Each row is a point on a landscape with many valleys, with its height.
From any point a ball rolls to the lowest of the 2 points nearest to it. It stops when none of these is lower. Distance is the straight distance between rows; heights are no part of it.
Z926: [ 87  92 106  77  73 102 101  95  85 103 106 129  91  82 101  84  98 103
 100  90  95]  h=4.96
Z424: [ 69  97 100  99  89  94  90 130  86  91 111  93 103  97  94 109 101  95
  99  92  98]  h=5.27
Z330: [125  85 101  93 137 100  87 105 112 146  74 108  93  96  88  83  93 114
 103 121  83]  h=8.54
Z28: [108 115 105 120  73  94 100  93 108  75  96  92 106  81 109 136  72  80
 105  71 132]  h=3.40
Z434: [108  80 119 105 123  84  93  95 118 120 107 115  84 121 100  90 100 103
  95 102  97]  h=2.71
Z586: [ 99  89  80 117  80  90  91 103  98  68 116  93 122  96 105 100  90  97
  81 109 106]  h=6.87
Z99: [ 90 104  96 106  90 132 109  94 106  58 114  87 105 114  99 128 109  91
 107  91 109]  h=5.22
Z317: [ 84 112 105 134  71  99  87 101 101  86  90 110 108  98 102 115  69 104
  87  85 107]  h=5.16
Z952: [ 94  91  75  91 116 105  93 108 101  80 122 110 117 104 110  99 103  96
  86  87 102]  h=5.98
Z68: [112 110 123  96 115  81 104  98  94 128  76 102  79 110 107  71 110 125
 115 117  91]  h=8.48
Z490: [ 80 102  84  93 115 105  95  89  98  89  82 105 102 126  93 101  96  87
  81 111 100]  h=6.52
Z595: [103 110 102 126 102  97 104 104  89  61 110  93  98  92 105 103 110  89
  86 100  85]  h=1.10
Z151: [113  96 109  81 144  96  96  91 102 136  55  97 118 122  85 110 119 120
 128 112  91]  h=4.54
Z442: [ 90 100  94 115  62  81  99  86 105 119 107 124  94  81  92  93  94 112
  97  62 102]  h=3.14
Z83: [ 87  96  99 109  61  89  78  75  91 102 104 117 100  85 100 108  86  94
  91  72  87]  h=3.51
Z31: [ 95  87  93 102 105  93  93  98 117 120 108 113  93 107 102  90  93 106
  94  77 101]  h=0.89
Z671: [ 96  91 119  97 118  85 101 101 110 119 109  87  84 109  93  86 115  89
  94 109  80]  h=4.09
Z112: [127 111 105  73 146 107  99 101 108 132  78 104 119 118  84 115 123 102
 123 125  77]  h=5.80
Z74: [111  94  97  74 127 106 111 110  97  94  81  97  92 116 103 103 115 100
 120 131  77]  h=7.22
Z677: [105  91 107 125  85  99 106  87 102  55 111 105 115  68  99 116  99  81
  80 102 114]  h=7.15
Z840: [139 110 114  72 132  75  94 100 107 143  59  87 104  97  89  96 111 109
 126 130  91]  h=7.50
Z8: [123 105 101  78 132  94  98 109  86 121  93 100 101 115  92 100 122 102
 115 132  68]  h=6.64
Z88: [101 118 102 105  80  93 110  90 100  90 102 113  92  94  89  91  94 101
  99  79 129]  h=2.36
Z558: [104  94  91 102 103 102 108  93 106 102 115  97 105 122  92  80 105  98
  93  91 100]  h=2.48
Z791: [ 93  91  80 109  93 102  96 106  85  85 114 116 122 112 111  89  94 100
  88 115  94]  h=6.47
Z974: [113 114  95 125  51  91  93  95  99  95  88 106 115  64 109 133  73 101
 103  70 125]  h=4.12
Z967: [ 97  91  85  89 109  96  90  82 100 116  82 119  89 132  91  92  96 103
  87 106 107]  h=6.03
Z210: [ 75 106 110 108  65 106  85  83  93  95 109 106 113 111 103 117  98  92
  83  75  87]  h=3.85
Z888: [ 83  99  94 123  87 100 102 112  96  93  97 130  99  86 102 102  75 107
  90  72 101]  h=4.83
Z288: [ 89  89  99  76  96  97  95 100  95 118  95  96  88 110 119  90 115 110
  88 116 112]  h=5.29
Z271: [139  97 112  86 131  90  90 104 113 164  64  97 108  86  89  95  93 130
 121 126  95]  h=8.09
Z727: [126 108 115  82 125  76 107 113 107 131  67 110  84  99 101  93 118 111
 115 112  88]  h=8.11
Z679: [107 114 104  88 133 108 104 104 113 102  94  92  94 129 111  84 113  99
 118 125 114]  h=7.49
Z993: [104  93 111  90  76 116 108 107 106 118  79 104  86 108 108  87  98 110
  84 100  86]  h=6.05
Z344: [108  91  93 110  87 113 111 108 113  85 123  93  98 103 100  90  94  94
  88  83 107]  h=3.50
Z338: [ 88  87  79  91  94 102  89  96  86  82 114 106 122  87 112 104  99 106
  94  68 110]  h=5.60
Z5: [ 85  92 107 106 111  99  87 107  96  69 117 104 113 117 107 114 110  90
 108 108 107]  h=6.11
Z245: [111 103 107  74 127  91 128 118 103 103  85 111  83 109 101  97 115 106
 113 103  88]  h=7.70
Z946: [111  99 108 112  74 111 106  99  94  69 127  92 133  74 121 119 103  87
  95  81  98]  h=6.33
Z596: [ 99 119  86  73 108 105 105 104  95  88 106  83  91 128 115 107 122  84
 117 116  79]  h=8.50
Z992: [ 92 111 101  88  82 116 114 118 105 100  99 104  83  93 100  97  98  96
  77 101  97]  h=5.74
Z765: [ 77  98 111 118  72 117  81  80  91  87 108  95 126 101 106 112  91  95
 103  89 109]  h=4.23
Z411: [ 96 100 100  94  69 111  93  88 103 133  94 116  86 107 122  76  98 128
  90 100  92]  h=6.26
Z286: [ 83  91  85  79  89 101 103  85  83  94  96 106 100  96 105  85 100 109
  96  84 104]  h=5.28
Z587: [ 89  88 101  92  79  99 100 102  82 127 101 128  92  78  87  89  82 124
 108  87  85]  h=4.61
Z100: [ 89 103 115  98  75 117 114 103  96  89 106 114 107  86 111  94  88  94
  96  94 101]  h=5.36
Z284: [ 99 113  90 106  98  96 102  99  99  62 127  88 117  92 106 100  97  79
  92 123 120]  h=7.35
Z435: [ 98 116  92 126  61 112  99 108  98  79  89  93 119  88 114 121  75  92
 101  86 100]  h=5.51
Z601: [105 114  90 105  91  92  98 102  96  72 111 105  98  92 101 105  78  85
 111  72 114]  h=0.69
Z76: [113 108 107 113  77 106  88  84 113  73  87  76 126  60 114 146  78  69
 105  79 126]  h=4.28
Z551: [114  90 108 128  56 121  96  72 101 102 110  97 105  72 103 100  76 104
  91  67 123]  h=3.12
Z471: [111 100 107 121  89 106 102  86  91  53 112  82 137  58 102 138  96  83
  93  97 109]  h=6.75
Z561: [104  94  87  87 119 100 100 125  99 124  93 114 107 103 112 101 111 116
  86 102  90]  h=9.11
Z506: [110 111  98  88 128  95 112 107 121 132  75  83 103 118 109  86 105 102
 117 127 100]  h=6.81
Z761: [105 103 103 102 106  94 113 106  97  77 110 104 102  97 116  88 122  95
  88 114  88]  h=3.05
Z157: [109 105  78 111  75  86  89  79  92  73 121  83 126  89 102 115 101  85
  90  89 122]  h=7.23
Z11: [ 98  94 103 129  84 100  99  99 117  81 117  88 112  86 113 108  93  94
  95  81 126]  h=4.11
Z779: [ 96 100  78  93  92  88 112 113 100  70 115  78  81 113  98 113 100  86
 109 109 102]  h=6.20
Z259: [ 86 113  85  97 115 128 105 102 104  72 106  83  99 121 115  94 115  86
 107 110  86]  h=8.24
Z403: [108 105  93  95 132  92 109 103 114 113 121 109 101 121  83  92 121  79
 109 128  99]  h=2.64
Z264: [ 82  92  95 106  90  72  95 107  96  74 118  83  96 104 104 107 101  86
  96  87  96]  h=5.68
Z464: [ 96  88 105  94 137  95 111 111 118  99 119  92 103 115 100  92 124  88
 110 116  80]  h=4.51
Z750: [ 79 106 108  89 103  89  92 113  81 109 111 104  88 108  81  97 106  98
 103 100  98]  h=4.76
Z191: [106  93 105 128  68  96  97  87 111  99 110  84 121  58 110 112  78  96
  83  68 125]  h=3.52
Z736: [ 91 115 107 110  96 105 103 107  77  78 101 101  95  86  98  96 108 114
  90  84  85]  h=2.63
Z670: [ 90  98  97  92  94 109  91  92 101 141  75 135  77 106 118  86  92 129
 108  96  94]  h=6.42
Z449: [ 99  96  94  81 112 104 105 111  94  93 109  96  89 100 104 101 119  90
  84 124 107]  h=4.41
Z584: [103 113 101 106 121 115 121 112 108  82 101  88  96 119 109  75 102  95
 107 109 104]  h=7.93
Z519: [116  93 103  64 137  88  89 103 111 139  78  81  97  99  78 100 108  92
 114 127  83]  h=6.74
Z711: [102 100  80  82 131 114 119  86  98  67 108  96  95 116  98 100 125  96
 110 137  93]  h=8.30
Z48: [108 105 115 102 120 112 107 104  96 130  87 112  86 122  81 101 115 119
 104  99  91]  h=5.99
Z604: [108  93  85 120  49  99 100  84 103 111 111 109  86  61  94 104  72 108
  90  66 105]  h=2.78
Z346: [ 85 100 107 117  73 103  87  98  90 105 114  89  89  93  91  94  78 105
  92  92 114]  h=3.69
Z717: [ 95 109 108 106  91 105  91 105 103  57 106  87  96  85 108 129  79  78
 110  69 113]  h=2.31
Z582: [113  89 106 111 105  92 106 103  96  99 107  97  75  89  86  80  95  98
  77 101  88]  h=4.50
Z825: [112 106 112  97 125 100 108  96 106 156  67  97  87 112  78  88 107 130
 119 105  87]  h=6.28
Z531: [ 89 109  97 100  77 115  96 100  99  77 105  77  99 112 110 116 100  88
  97  98 123]  h=4.66
Z544: [115  91  95  92 141  95 103  95 106  97 102 106  81 122  76 105 115  91
 102 127  99]  h=4.52
Z460: [ 85 104  94  95  73 109  92  99  98 105 111  86  93 119  94 106  89  90
 104  86 106]  h=4.14
Z935: [ 98 102  83  94 108 103 117  90  99  54 131  92 105 106 103  99 113  85
 117 129 101]  h=7.88
Z514: [ 99  86 104 106 117  88 105 113  98 117  89 103  74  92  85  72  92 114
 101 105  78]  h=5.19
Z149: [ 88  98  95 103  87 114 103 107  94  57 123  94 124  87 116 134 108  83
 105 102 100]  h=5.86
Z469: [ 80  97 113 108 124 109 109 106 118  87 117 100 104 118 107 107 123  95
  98 102  99]  h=5.47
Z475: [ 92  92  96 132  66  90  96  92 112  96 113 111 119  63 111  96  71 110
  82  95 124]  h=4.00
Z713: [115  97 110  91 123 112  99 126 113 147  86 104  95 100 105  86 105 115
  97 117  91]  h=8.84
Z927: [ 98 112 101 121  68 105  98  99 104  69  87  79 132  80 113 141  90  70
 104  93 103]  h=5.04
Z612: [116 117 107 111 118 107 102 106  82  96 101 108  84  99  93  90 106 104
  94  95  82]  h=3.58
Z938: [106 108  95  93 131 103  91  99  93 108  92 107  78 130  78 101 111 107
  98 106 109]  h=5.44
Z903: [109  91 114  80 138  94  92  90  91 130  73  93 104 117  79  97 102 119
 127 135 104]  h=2.68
Z244: [ 90 100 111  85 122  98 101 104  90 132 101  88  81 104  82  90 109 101
 114  91 109]  h=5.37
Z842: [115 108 100  71 137 105 105 103  93 139  90  84  88 100  82  89 117 104
 108 103  92]  h=5.97
Z554: [ 89  87 101 117  74  97  98 101 110 108 102 126  97  85 110  82  75 120
  88  94 111]  h=4.46
Z65: [ 97  88 101  80 109  88 105 101 108 118  83  96 101 119 104  79 105 113
 100 131  98]  h=5.95
Z192: [ 92  91 110 106 112  87 104  89 100 138  80  95  77 102  73  77  96 128
 112 101  96]  h=5.75
Z84: [ 84 100 101 109  89 102  92 106  81 125 106 111  94  95  89  90  95 115
  93 100  96]  h=4.18

For each start below, name the point where the ball stops.
Z259 => Z595
Z471 => Z346
Z670 => Z84
Z317 => Z604
Z284 => Z84
Z411 => Z84
Z825 => Z595

Call two points neighbours if one is among the 2 nearest of the other. Go from one point of each pair to the other, from neighbour to neighbour, staying as low as possible. Name the highest point that can't be avoided.
Z595 / Z403 => Z825
Z403 / Z31 => Z464
Z84 / Z903 => Z519
Z31 / Z604 => Z11
